A landscape with many valleys, sampled at points; each row gives a point and its height.
From any point a ball rolls to the lowest of the 2 points nearest to it. It stops when none of these is lower. Distance is the straight distance between rows; heights are no part of it.
K829 height 77.9: [105  98 168 107 146 108 127 165  92 133 170 136 177 105 145 187  61 168
 105 129 155 112 142  96  96  94 111 136  90 150 127  70 186 103 109 144
 142]
K767 height 82.9: [ 75 100 129 140 121 119 164 115  98 162 164 138 160 134  93 136 148 149
 114 107 148  85  99 117 111 110  94 156 114 157 140 106 162 184 139 198
  52]
K95 height 58.1: [169 152  91 156 134 151 139 116 101 158 149 130  68 132 150 128 154  72
 123 107 162  78 144 157 141 130 162 146 132 113 140 139 121 119 140 177
 156]
K454 height 78.8: [161 107 106 127 130 170 108 123  73 155 112 147 136 161 157 151 117  84
  90  95 157 117 136 124 130 149  93 154 146 111 158 155 151 175 165 187
  91]
K218 height 57.9: [169 152  74 109  93 169  61 128  70 130 118 161  76 155 200 148 131  88
  82  92 116 173 130  91 125 121 138 111 150  91 137 144  95 121 119 128
 152]
K258 height 15.4: [136 122 117 124  99 199 105 184  82 165 132 171 148 152 145 121 123 170
 144 147 121 138 159 117 135  87 100 133 116 156 134  90 184 124 124 160
 144]
K126 height 41.7: [117 133 162 107 117 119 165 157 114 150 154 114 125  65 129 147 111 150
 149 146 127 101 162 140 141 102 109 128  54 166 119 103 104 118  97  72
 188]
K592 height 49.8: [117 161 118 158 137 124 129  97 132 135 172 150 139 150 112 110 148 110
 133 122 111  85 117 137 122 147 155 139 154 107 158 129 156 101 178 198
 120]
K489 height 72.9: [125  88 132 134 173 132 135 107  87  95 186 166 148 123 146 177 128 120
  69 136 149  65  93 128 106 132 130 136 123 109 177  83 171 121 131 183
 125]
K639 height 61.3: [124 176 109 149 140  67 123 104 231  95 143 123 114 139  91 111 111 158
 141 161  90 150 119 120 124 159 174  97 126 111 111 153  89  41 157 128
 152]
K660 height 56.9: [114 132  74 137 113 173  94 143 122 103  67 100  95 163 147  54 169  89
 125 105  68 175 127 148 134 142 193  99 213 111 121 139 122 113 102 104
 130]
K791 height 31.4: [ 93  92 172 105 141 131 104 126 177  89  74  70 150 105 136 139 159 119
 102 151 120 152  89 129 134 148 138 134 145 112 130 131 115 178  84  23
 118]
K75 height 63.2: [116  86 120 157 146 163 122 101 166 127 115 185 157 150 106 157 138 158
 107 192 126 133 137 146 101 123  59 109 140 117 144 104 123 125 154 134
 100]
K223 height 43.1: [157 167 108 134  84 124 137 135 145 153 105  90 105 152 111  83 140 133
 178 152 105 161 167 134 166 121 121 106 128 131 113 168  74 102 115 128
 154]
K845 height 70.2: [174 119 138 121 198 131 161 176 156 113 159 149 112  90 150 131  89 101
 183 141 150  71 189 136 129 145 139 114  97 164 153  84 158 103 146 123
 213]
K973 height 83.5: [132  89 129 149 147 115 105 107 173  59 121 175 137 104 144 187 102 158
 101 200 114 166 114 131 127 119 121  84 142  97 127 130 110  82 125  83
 179]
K394 height 77.2: [ 86 180  93 137 124 120 100  74 169 131  84 138 152 211  91 105 156 116
 142 165  90 167 136 164 126 166 134 103 173  96 105 153 126  73 152 145
  76]
K364 height 25.1: [108 133 144 175 142  84 165  87 159 127 158 133 135 110  87 154 111 143
 129 155 140  96 106 144  87 136  92  89  97 112 156 146 100 108 155 148
 101]
K581 height 58.0: [ 95 144 131 163 163  65 158 109 228  94 137 105 151 133  84  84 115 148
 154 134  92 139 124 120 120 180 175  92 139 111 106 152 151  84 184 154
 122]
K827 height 61.0: [160 153 102 116  85 203 100 121  85 141  93 143  98 179 163 122 141 112
 108 154 127 170 158 127 136 125 122 105 148  98 122 146  90 131 114 124
 143]
K120 height 36.9: [140 157 132 123  90  88 158 158  99 172 166  91 101  79 118 133 114 176
 159 123 140 120 143 119 104 111 106 114  74 167 133 114  79  99 120 134
 161]
K266 height 68.3: [132 121 144 130 173 101 170 160 162 108 155 101 130  64 123 107 104 150
 207 117 123  76 166 121 119 121 165 132  83 174 141 103 153 114 127  98
 201]
K755 height 63.7: [121 156 122 157  85 181  99 103 134 113 102 152 117 179 124 118 150 146
 113 173 116 145 130 148 142 117 118 116 133  89 114 151  80 116 101 112
 123]
K969 height 45.5: [145 137 113 154 137 143 112  80 189  75 123 182 125 157 121 144 145 113
 112 185 107 135 126 150 120 158 126 109 143  81 149 141 105  74 142 136
 139]
K923 height 47.3: [162 147 104 134 144  97 110  91 157 103 119 145  80 143 135 142 131  84
 123 154 121 139 132 137  98 181 139  93 146  74 153 179  89 106 142 142
 134]
K32 height 53.8: [ 97 138 127 164 175  96 150 106 172  85 172 134 140 114  91 110 128 122
 132 125 117  70 102 132 105 159 181 124 130 106 146 121 144 114 170 159
 137]
K937 height 54.3: [127 130 116 181 138 168 163 114 105 121 162 118 105 128 111  89 154 102
 131 114 145  72 116 162 144 141 173 158 115 114 160 104 113 142 120 155
 146]
K513 height 40.6: [ 93 139 108 140 106 137 143 129 162 135 119 144 184 176  93  93 155 170
 169 164  84 152 136 133 138 120 117 128 153 141  89 106 149 119 136 143
  97]
K576 height 71.7: [103 121 150 134  90 137 101 130 111 102 140 142 138 129 145 141 144 168
  82 125 118 162  83 113 135  98 140 147 132 116 114 102 117 124  88 120
 100]
K243 height 81.2: [127 118 125 147 133 109 151  98  82 153 146 139 144 131 115 148 147 119
  84  81 175  93  86 147 119 144  89 164  95 116 131 153 144 169 149 178
  71]
K778 height 65.2: [125 115 140 138 126 182 164 115 161 147  62  95 164 158 106  69 169 107
 189 145 114 128 166 185 147 130 111 138 137 151  93 120 141 191 142 103
 104]
K675 height 69.8: [113 176 101 167 139 175 141  99 182 140  97 148 171 192  99  89 182  99
 188 180 112 133 180 189 158 156 116 112 159 117 106 125 133 132 153 111
  78]
K333 height 33.0: [112 103 133 107 112 155 120 143 174 105 105  93 149 109 118  68 145 141
 187 163  78 160 158 112 141 120 155 122 162 146  88 128 133 135 103  55
 151]
K713 height 41.6: [137 143  95 127 135 144 166 130 113 144 121 102 102 131 119  83 132 100
 155  89 115 101 144 119 141 162 145 151 146 122 127 158 134 133 176 177
 109]
K583 height 61.5: [149 141 116 135 118 173 158 121 164 155  90 123 158 146 118 110 146 110
 213 191 123 147 209 162 109 141  62 110 127 139 103 136 131 144 176 104
 137]
K912 height 76.5: [123  84 129 108 170 139 113 180  99 122 164 156 156 108 152 152  94 147
 124 138 134 106 138  90 121 127 117 144 106 146 124  83 213  86 139 177
 153]
K801 height 77.3: [148 181 103 167 122 138 144  82 123 203 142 145 127 145  87 129 145 115
 106 132 162  89 134 202 113 152  68 133 113 131 167 169  92  99 187 193
  75]
K379 height 63.3: [120 151 160 113  82  96 103 134  72 104 180 134  97 141 154 148 154 145
  61  60 148 163  41  86 126  97 149 161 127 103 109 142  95 153  93  90
 114]
K141 height 74.8: [119  79 141 120 185 122 110 141 107  74 156 168 161 114 154 176 112 116
 108 128 131  96 108 101 127 128 154 141 137 131 127  92 191 136 137 156
 153]
K463 height 17.0: [119 106 145 103 123 130 145 172 120 162 142 146 161 111 136 154  81 170
 176 162 126 131 189 112 117 101  73 116 101 163 108 108 170 116 130 139
 147]
K817 height 75.5: [123  59 140 104 144 165 127 126 134 117 104 151 169 125 148 163 134 116
  95 153 146 120 140 129 141 116  94 128 117 131 119  94 165 191  95 123
 125]
K647 height 82.0: [116 102 143 148 163 124 134 133 166  76 117 177 136 112 155 198  86 147
 135 198 111 140 152 155  80 136  88  80 100 121 136 111 149 109 160  83
 156]
K4 height 86.4: [119  79 106 103 125 143  75 147 135 103  98 122 163  95 123 134 117 161
 113 122 110 202 115  82 130  89 129 107 176 120 108  92 138 121  89  76
 151]
K491 height 80.1: [142  90 167 109 186 124 153 163 119 100 141 122 143  80 138 151 100 106
 130 126 152  70 155 138 139 109 145 153  97 170 117  63 178 165 102 104
 183]
K145 height 80.7: [116 105 161 109 150 126 140 162 144  95 129 163 128  81 132 191  73 169
 133 193 133 128 166 146 112 100  91 115  74 158 150  67 154 100 127  73
 187]
K720 height 44.8: [148 106 160 106 119 119 132 116  41 140 105 115 129 144 171 162 136 102
  70  76 201 103 100 142 161 120  90 156  94 148 117 147 122 189 103 118
 126]
K169 height 87.5: [128  96 119 101 147 149  67 176 136 116 115 139 172 117 150 120  99 171
 124 147  95 182 147  74 139  89 130 118 151 165 105  69 167 104 121 106
 177]
K110 height 66.1: [119 156 161 145 107 101 115 125  56 112 174 156 111 169 159 119 133 114
  59  52 140 143  64 102 120 114 121 154 148 118 125 163 110 165 145 138
  83]
K524 height 52.6: [145 170  89 128  78 161 141 155  69 208 118 146 118 163 133  98 122 128
 163 125 137 155 161 115 130 131 109 135 132 136 141 135 140  76 176 198
 116]
K814 height 65.9: [179 120 122 116 164 134 147 120 155 138 111 159 101 115 140 172 103 105
 150 173 150 127 185 165  92 154  79  93 106 116 146 153 109 107 166 134
 166]
K902 height 36.6: [103 122 148 109 110  93 115 123 189  87  86  57 114  87 122 111 137 128
 122 123 105 161  91 101 133 129 170 134 161  94 123 154  90 136  58  34
 140]
K616 height 51.1: [118 113 125 128 124  76 101 143 116 116 133 128 138 110 136 121  99 150
 104  80 123 181  82  53  97 120 145 120 164 128 103 144 144 112 149 165
  93]
K623 height 64.1: [129 158 130 168 124  77 154 105 182 102 180 118 120 108  77 108 106 165
 165 144 109 119 139 123 115 120 173 101  98 126 155 114 114  66 142 137
 161]
K802 height 61.1: [112 104 127 129 150  50 154 133 201 113 123  84 147  89  98 111 101 145
 152 102 115 133 142  92 114 160 161 111 146 144 103 161 147 130 176 132
 104]
K644 height 85.0: [134 102 114 140 141 117  69 127 175  80 113 153 125 110 130 148 116 166
  87 133 114 213  98 101 117 115 150  96 158 101 120 114 100  87  86  87
 171]
K11 height 32.5: [129 161 107 153 116 150  76  85 104 114 140 191 114 192 129 125 159 115
  85 114 119 141  82 141 115 123 126 124 166  91 141 143  76 108 140 157
  87]
K684 height 70.3: [ 99 129 134 110  88 113 152 155 108 167 154 110 141  99 111 114 121 158
 171 129 132 112 117 110 140  97 148 159  92 140 121  96 138 134 107 123
 123]
K142 height 39.9: [114 154 108 137 135 132 105  87 167  94 142 167 146 201  90 109 164 105
  98 140  93 130  96 146 133 143 157 147 167  78 134 150 104 102 144 153
 114]
K669 height 57.3: [100  95 131 165 183 125 151 126 164 100 161 158 163  97 117 146 119 133
 141 178 120  83 119 151  90 152 145 130 114 126 149  90 192 109 165 159
 130]
K445 height 57.0: [153 146 129 128 107 128 130 123  86 123 146 111  78 129 157 132 147 110
  92  77 146 102 105 115 160 124 161 167 106 125 119 145  87 142  93 131
 144]
K998 height 33.1: [122 171 131 152 120 111 157 103 154 122 145 132  89 118  91 118 149 130
 137 157 122  88 102 167 125 145 139 127  98 105 151 164  83 102 136 124
 126]
K540 height 75.3: [181 126 149  92 135 127  99 152  57 138 159 153  93 105 187 167 103  91
 100  82 188  98 135 115 161 113 127 157 103 157 123  93 159 133  66 124
 182]
K970 height 75.0: [128 195 104 114 109 135 119 101 134 176  89 139 141 211  90  96 144  93
 153 141 107 155 150 166 123 162 106 120 160 111  93 163 104  87 185 157
  41]
K314 height 40.7: [128  97 169 123 122 137 129 107  94  99 114  90 107 122 164 173 153 109
  30  98 182  92  92 159 156 122 102 139  90 115 125 131 111 224  75  72
 113]
K820 height 53.7: [158 169 154 110 103 129 144 129  94 133 114  76  78 123 162 152 140 108
  95  51 179 124  95 138 142 123 134 159  96 107 106 176  67 196  93  89
 124]
K295 height 73.8: [ 95  76 149 134 108 177 117 135 135 121 113 144 164 130 123 142 162 153
  97 157 110 157 112 134 146 109  96 129 138 109 120  85 134 156  96  94
 107]
K332 height 51.0: [117  92 180 107 132 124 128 129 160  75  89 118 119  75 134 164 114 144
 117 178 120 107 129 163 124 119  63  94 100 127 121 100 108 166 100  61
 134]
K766 height 47.9: [136 106 171 110  93 136 147 145 155 145  74 101 132  96 134 147 133 155
 156 174 114 157 152 157 132  96  56 106  84 128 103 124  91 171  86  51
 126]
K166 height 42.7: [171 147 110 122 105 128 111  90 126 136 117 153  54 153 152 164 150 106
 105 140 132 152 133 139 110 142  85  93 128  84 151 193  46 105 120 146
 142]
K214 height 47.8: [138 186 109 132  71 154 142 120 115 194 112 133 136 170  93  97 151 153
 189 159 141 171 165 141 139 121  99 120 133 131 105 140 108  83 143 146
 117]
K609 height 79.3: [137 129 116 169 155 158 133  77  89 175 147 153 131 134 121 173 125 119
  98 129 176  84 110 176 112 140  71 147 101 118 179 139 100 147 170 189
  69]
K105 height 23.6: [128  94 108 115 128 200  68 163  86 104 123 191 154 158 140 146 135 140
 103 143 113 134 131 124 126  95 112 128 157 119 128  93 173 124 133 160
 142]
K678 height 59.0: [151 111 110 121 131 182 119  99 154 152  70 119 145 140 132 115 132  78
 183 158 110 160 208 141  91 155  86  64 169 108 131 149 127 143 155 117
 144]
K99 height 69.3: [123 108 134 128 114 111 122 152  81  98 180 124 136 105 129 142 131 153
  90  97 130 118  78  89 139 107 182 153 113 129 143 107 137 121  96 136
 146]
K698 height 61.2: [195 130  85 123 142 189 114 132 108 140 119 182  86 139 158 149 149  66
 117 136 156 108 140 144 136 153 142 134 136  97 172 124 107 131 139 176
 156]
K124 height 34.9: [ 86 161 117 142  84  98 155 105 161 168 116 105 143 168  84 104 144 145
 144 122  98 143 125 137 133 137 127 134 159 121  99 143 119 123 149 161
  56]
K603 height 62.9: [125 113 116 148 107 205 134 122 150 122  55 106 137 165 110  85 163 113
 139 169 127 123 141 179 139 134 110 118 153 120 107 129 107 188  99  98
  74]
K806 height 54.8: [165 136 109 109 143 132  85 143 100 122 130 149  94 143 164 129 121 100
 107  76 116 156 112  85 122 133 149 135 169 111 132 149 124 146 128 134
 155]
K712 height 60.3: [109  95 124 139 171 124 141  92 177 129 137 172 165 129  93 158 114 137
 123 166 126  89 135 148  98 158  76 116 116 114 154 119 172 145 170 162
  79]
K835 height 40.2: [124 170 104 140 103 149 112 106  91 152 148 184 126 180 108 144 120 144
 125 115 111 158 100 116 114 112 120 135 145 110 129 155 119  60 161 188
 107]
K881 height 90.0: [164 153 125  94 129 119  82 166  93 116 150 123 114 121 161 122  82 164
 120 101 109 185 122  41 129  78 145 109 123 158 141 143 136  90 104 138
 155]
K738 height 81.4: [144  92 156 117 146 137 142 168 127 128 111  96 135  97 148 106 119 115
 153 124 132 102 159 135 180 114 152 145 119 159 112  93 144 186  82  79
 172]
K527 height 31.5: [164 132 120 115 115 161 137 138  53 175 154 153 119 125 154 180 108 117
 123 120 181 109 133 151 128 111  85 151  97 132 163 119 135 125 108 177
 156]
K416 height 84.5: [ 74 101 125 126 145  89 176 101 148 148 129 141 184 131 102 142 131 154
 122 130 121 124  92  96 117 152 104 136 151 124 127  93 166 144 158 189
  47]
K114 height 91.1: [184 164 120  72 126  85 100 186  91 152 152 112  67 102 147 131  73 137
 146  73 140 175 154  60 145 117 145  94  99 173 137 155 109 106 105 124
 161]
K260 height 68.4: [ 91 100 181 107 115  81 158 169 149 135 129  64 139  67 115 106 109 159
 173 116 144  91 127 116 139 105 145 150  85 168 108 108 142 148 105  99
 139]
K429 height 21.3: [ 97 110 167 119 105  75 142 119 190 121 100  81 139 108 101 133 128 170
 132 161 124 152 112 118 120 117 118 128 133 142 115 156 107 147 111  68
  88]
K406 height 77.1: [149 113 183 106 161  98 125 132  51 130 190 118 102 119 164 187  97 113
  78  72 169  86 100 120 158 148 151 148  66 171 135  89 189 128  91 148
 160]
K397 height 54.7: [ 95 151 130 135  98  79  97 109 136 144 135 165 145 132 131 154 115 166
  82 102 118 208  57  77  98 112  97 129 167 120  98 163 117 106 132 154
  65]
K571 height 70.6: [150 108 124 150 184 156 138 101 110 134 147 164 134 119 142 158 143 102
 115 142 167  59 125 169  97 153 116 149 120 119 187  95 147 127 162 167
 145]
K743 height 63.8: [107 108 143 128 158  53 168 164 172 110 170  80 150  84 118 111  96 159
 141 110 139 110 136  61 120 142 190 110 101 165 138 117 179 102 172 150
 132]
K991 height 88.8: [165 116 129 100 140 126  73 169 103 106 164 153 135 104 153 158  87 167
 112 132 124 174 138  54 144  84 139 128 122 169 127  73 126  88  75 112
 185]
K649 height 66.0: [122 126  95 150 100 179 110  87 138 132  96 173 143 191 121 126 156 126
  99 190 117 144 124 166 138 134  79 118 144 113 126 129 108 141 145 142
  78]
K905 height 46.4: [149 129 106 114 156  94 163 139  81 139 160 121 105 120 132 106 114  75
 148  44 149  94 117 112 135 176 157 137 135 136 137 170 169 148 173 182
 114]
K247 height 63.9: [191 136 117 134 127 153 151 123 154 157 117 151 134 129 133 130 114 118
 208 177 154 130 201 151 114 152  79  89 117 139 130 152 141  92 200 136
 158]
K624 height 67.5: [136 125 112 162 139 217 123 108 158 113  72 156 159 155 105  79 176 106
 199 188 102 131 191 192 149 127 120 125 159 139 111 109 146 164 147  83
 131]
K602 height 90.5: [ 98 164 116 121  95 112 144 165 100 125 139  92 112 139  96  59 138 130
 138  52 108 138  88  94 147  96 199 168 140 136 123 162 111 128 123 123
 109]
K984 height 50.4: [122 111 113 168 151 167 129 102 140  97 118 149 138 145 121 115 162 111
 104 144 129  65 104 174 143 133 149 151 133 103 146 119 133 156 120 132
 128]
K457 height 53.1: [105 129  87 133 119 148 107 133 170  93  82  83 123 141 113  56 151 131
 150 136  70 204 121 124 147 133 186 103 190 124  99 120 105  81 105  91
 130]
K428 height 30.9: [152 177 109 149 103 127 156 158 103 207 178  95 100 111 115 105 105 157
 182 137 147 123 162 142 118 111 110 135  91 186 148 121 118  57 131 187
 177]
K880 height 45.3: [107 144  99 129 116 108 109 123 119 115 138 166 136 146 119 104 123 134
 124 139  91 140 127  99 120 145 134 123 159 108 145 152 152  72 168 170
 127]
K236 height 82.8: [150 128 119 145 143 180 161 167 121 146 113  92 103  92 147  79 142 113
 172 120 142  83 162 154 172  96 159 176  97 168  99  84 123 159  83 121
 185]
K844 height 48.0: [127  90 170  83  91 104 146 137  79 150 101  83 149 124 139 159 133 124
  84  95 162 113 119 111 164 122 108 153 104 144 112 145 146 218 111 105
 105]
K405 height 84.2: [133 132 119 130 122 125 185 151 105 146 148  63 111  88 134  82 147 119
 147  77 145  71 121 143 168  99 194 170 102 157 138 102 141 155  95 116
 159]
K430 height 62.8: [103 127 111 119  75 166  96 128  92 154  73 112 104 178 131  82 138 114
 114  97 106 151 127 137 123 130 149 124 170 111 109 174 127 160 122 117
  71]
K127 height 27.4: [ 82  87 148 136 132  98 121 142 206  97  81  90 159  99 104 114 118 172
 142 149  92 176 142 112 121 119 132 111 166 127  93 125 120 123 122  64
 127]
K10 height 92.2: [165 169 138  88 103  63 119 148  94 131 175 104  70 116 170 118 111 119
 129  42 136 179 115  47 114 118 166 116 121 152 129 173  95 119 113 113
 147]
K285 height 71.8: [185 116 122 105 198 114 142 146 129 142 142 159  92  81 191 165  95  66
 152 147 174  68 176 172 126 143 124 147 107 148 156  92 155 122 122 146
 216]
K573 height 46.9: [111 105 118 116 160  69  92 120 130  65 127 102 142 106 135 106 127 126
  99  55 118 180  79  81 126 147 189 145 186 117 109 148 149 136 131 130
 124]
K949 height 68.2: [174 108 118 133 178 157 142 123 136 166 135 162 135 120 145 158 112  92
 138 149 172  90 163 174 106 176  76 126 133 116 168 152 149 132 191 177
 133]
K521 height 60.2: [139 162 154 125  69 124 129 147  73  97 156  84  82 137 165 113 155 129
  99  70 156 126  63  99 162  89 187 170 112 123 102 126 105 169  58  67
 130]
K740 height 37.6: [190 161 113 114 105 137 115 132  82 151 133 163  66 132 146 171 119 102
 124 125 152 122 143 114 127 123  87 136 108 116 154 174  83 118 120 163
 158]
K580 height 54.0: [151 100 134 124 119 166 102 129 155 120  79 145 127 120 137 172 139 125
 116 189 127 134 163 167 121 138  57  85 123 114 130 128 120 151 122  80
 140]
K83 height 56.5: [180 102 128 101 132 171  93 106 132 143  69 125 106 126 133 155 103 103
 135 167 113 162 197 134 100 161  85  54 144 114 127 142 109 145 120  80
 172]
K851 height 36.5: [138  77 160 101 149 133 125 118 141  77  82  83 130  98 150 168 156 102
  66 126 151 107 101 153 141 144 102 104 126 102 136 135 109 219  73  35
 112]
K959 height 4.0: [100 106 168  89 123  67 163 111 115 115 137  92 118  79 129 184 129 145
  92 102 166  81  76 140 118 135 102 138  81 126 135 134  93 160 128 103
  91]
K343 height 79.4: [144 100 164 114 173 128 111 170  97  98 171 166 141  93 147 201  63 168
 104 172 139 109 136 130  85 118 121 100  74 144 155  60 174  87 119 132
 188]
K170 height 24.7: [138 103 134 123 144 143 166 143  91 183 139 138 120  85 134 165 100 146
 165 135 154  92 150 146 122 111  89 144  96 156 146 108 135 125 137 151
 151]
K542 height 38.3: [143 167 106 139 118 116 136 124 167 122 130 104  80 125 115  98 146 130
 151 136 124 119 138 127 144 145 164 125 111 126 138 150 116 113 110 122
 159]
K516 height 41.9: [119 119 144 126 161  69 116 115 165  77 106  83 112  95 127 111 145  96
 112  80 117 143  87  90 129 155 195 135 142  95 126 151  93 159 105  94
 133]
K259 height 24.2: [126  90 114 117 125 116 129 156 132 134 118 134 142 125 126 150 109 146
 136 153  97 146 146 111 134 120 103 127 124 126 110 134 129 133 133 135
 132]
K692 height 73.5: [178 110 122  84 194 123 102 152  76 171 154 118  93 102 199 169  93  52
 124  94 195  86 168 147 137 157 117 157 109 160 134 100 164 124 101 152
 184]
K534 height 44.9: [107 123 170 112 114 120 157 144 170 125  90 104 125  59 130 145  93 165
 173 174 117 118 181 151 134  81 105 102  81 166  85 111 119 136  92  26
 167]
K38 height 72.4: [120 199 108 155 120 169 151  99 151 208 107 138 162 199  79  81 158  97
 173 160 148 126 161 191 136 140  81 127 141 139 101 136 107 125 184 147
  54]
K971 height 89.2: [ 52 157 130 134  78 112 129 144 114 156 169 111 118 154 108  58 145 169
 131  83  95 140  87  99 125  75 171 167 133 139 125 132 118 117 114 160
  69]
K410 height 14.1: [ 93  94 173  88 118  73 147 116 154 123  91  79 149  99 120 164 134 143
  83 120 156 148  83 122 112 124  83 122 110 128 120 161 116 173 112  70
  68]
K328 height 45.2: [ 65 118  96 151 128 131 124 133 190  99 104 138 177 136  95  77 141 161
 175 173  77 168 144  94 135  89 174 126 171 127  97  92 144  97 144 127
 139]
K874 height 28.5: [ 86 142 145 132 118  89 133  91 169 129  96 107 135 149  92 111 145 142
 117 109  99 147  92 145 123 127 113 138 148 108 121 181  99 149 118 110
  63]
K911 height 66.2: [119 114 173 109 155  59 155 185 171  89 151  80 149  64 128 116  70 168
 150 115 135 105 142  93 139 106 187 126  80 175 140  98 123 111 133  97
 170]
K697 height 91.9: [142 194 128 106 102  89 129 159  76 135 163 100  77 143 144  70 131 101
 131  29 119 158 113  72 148 106 182 150 142 140 130 179  89 155 115 127
 127]
K843 height 87.7: [ 88 166 139 160  72  90 136 107 110 176 193  99 140 129  68 106 136 177
 121  99  84 105  94 101 102 102 142 148 113 134 145 116 122  86 121 175
  86]
K45 height 23.9: [144 159 113 127  85 173 137 171  87 203 154 139 124 139 111 115 111 186
 178 151 138 125 177 127 118  78  91 146  99 186 143  85 148  73 126 158
 152]
K309 height 78.6: [120  88 177 107 168  79 130 129  85  93 156 105 133  88 148 173 111 113
 101  93 170  84  96 118 170 118 163 142  86 185 125  71 176 151  78  93
 158]
K453 height 74.9: [126 198  93 158 135 148 127  95 130 214 145 167 157 183 102 106 161 108
 141 149 140 121 159 185 122 152  75 128 133 138 144 130 141  81 202 185
  69]
K262 height 35.6: [139 125 119 106 150 123 139 166 129 112 118  92 122 124 126  81 133  83
 154 105  81 137 146 105 145 140 172 128 172 135 124 144 160 159 142 128
 126]
K575 height 60.0: [ 94 128  94 132  92 214  98 129 142 113  63 105 139 174 129  58 167 117
 132 133  92 167 127 159 140 138 157 116 196 106  95 125 121 149 109 108
  88]
K819 height 86.2: [ 71 137 123 155 122  80 139  91 137 159 161 141 165 134  90 139 122 175
 120 114 106 127  67 109 112 116 134 145 139 126 138 120 136 110 140 149
  77]
K893 height 30.2: [132  92 123 105 116 152 116 133 123 124  87 102 169 130 130  97 134 115
 143 129  90 143 141 115 137 132 121 120 164 142 110 134 152 164 132 126
 113]
K137 height 66.8: [127 150 131 166 118  98 136 115 105 124 205 127 122  96 102 134 111 159
 129 121 115  95 105 116 113 106 187 134 106 123 170 107 138  95 124 147
 150]
K674 height 65.3: [ 90 130 119 144  95 134  94 115  82 113 102 135 131 167 144 111 129 116
  75  76 113 175  83 107 117 115 144 155 176 103 124 158 126 169 135 117
  69]
K716 height 15.7: [113 122 155 129 124  95 150  90 126 115 151 159 120 102 117 203 126 147
  83 142 141  84  85 147 110 144  95 135  87 102 171 143  95 120 128 148
  88]
K628 height 49.3: [ 82 151 106 140 128 114 112 124 214 105 107 127 156 146  85  62 141 152
 176 153  94 201 112 101 138 129 183 107 180 123  75 117 112  77 104  74
 164]
K531 height 45.9: [119 157 109 168 147 156 142  89 175 113 116 143 122 173 100  83 169  89
 106 157 121  93 103 198 145 172 158 147 138  98 135 131  82 131 126 139
  96]
K168 height 50.8: [141 126 168  97 102 102 154 131 100 155 111  27 102 100 152 144 126 100
 110  63 177 117 105 113 147 138 120 151  94 146  91 178 123 206  96  72
 112]
K860 height 50.7: [143 124 111 135 151 105 118 114  98  89 156 138  91 135 160 124 141  57
 107  51 123 117 110  92 113 163 160 134 167 105 146 183 144 162 161 167
 113]
K554 height 77.0: [150  97 159 106 146 145  99 130  73 130 108 145 128 148 160 175 105 112
  94 137 158 122 144 121 127 150  91 126 132 121 127 127 161 173 120 143
 132]
K921 height 79.0: [121 172  97 136 140 137 112  89 183 108  96 136 129 187 110  67 173  81
 170 142  86 141 159 170 145 167 169 106 182  93 114 142 134  74 165 134
 123]

Where does a ball stop that starts at each point below?
K602 => K38
K644 => K258
K778 => K959
K674 => K959
K110 => K791
K649 => K11
K571 => K258
K755 => K463

Call two points neighbours if one is among the 2 nearest of the other. Go from one point of each pair to the other, from neighbour to neighbour, staying as low as possible. Name the highest point that can't be avoided.
K581 and K38 => K243
K791 and K11 => K110
K11 and K463 => K923
K581 and K258 => K684

Write out the way that a ball takes from each point below.
K697 => K602 K971 K843 K819 K416 K767 K243 K609 K801 K453 K38
K454 => K554 K817 K295 K576 K99 K137 K623 K639 K581
K10 => K114 K881 K991 K169 K4 K644 K973 K647 K145 K343 K829 K912 K141 K489 K571 K949 K814 K247 K583 K678 K83 K580 K332 K766 K534 K126 K120 K428 K45 K258
K921 => K675 K624 K778 K603 K575 K660 K457 K628 K328 K513 K124 K874 K429 K410 K959
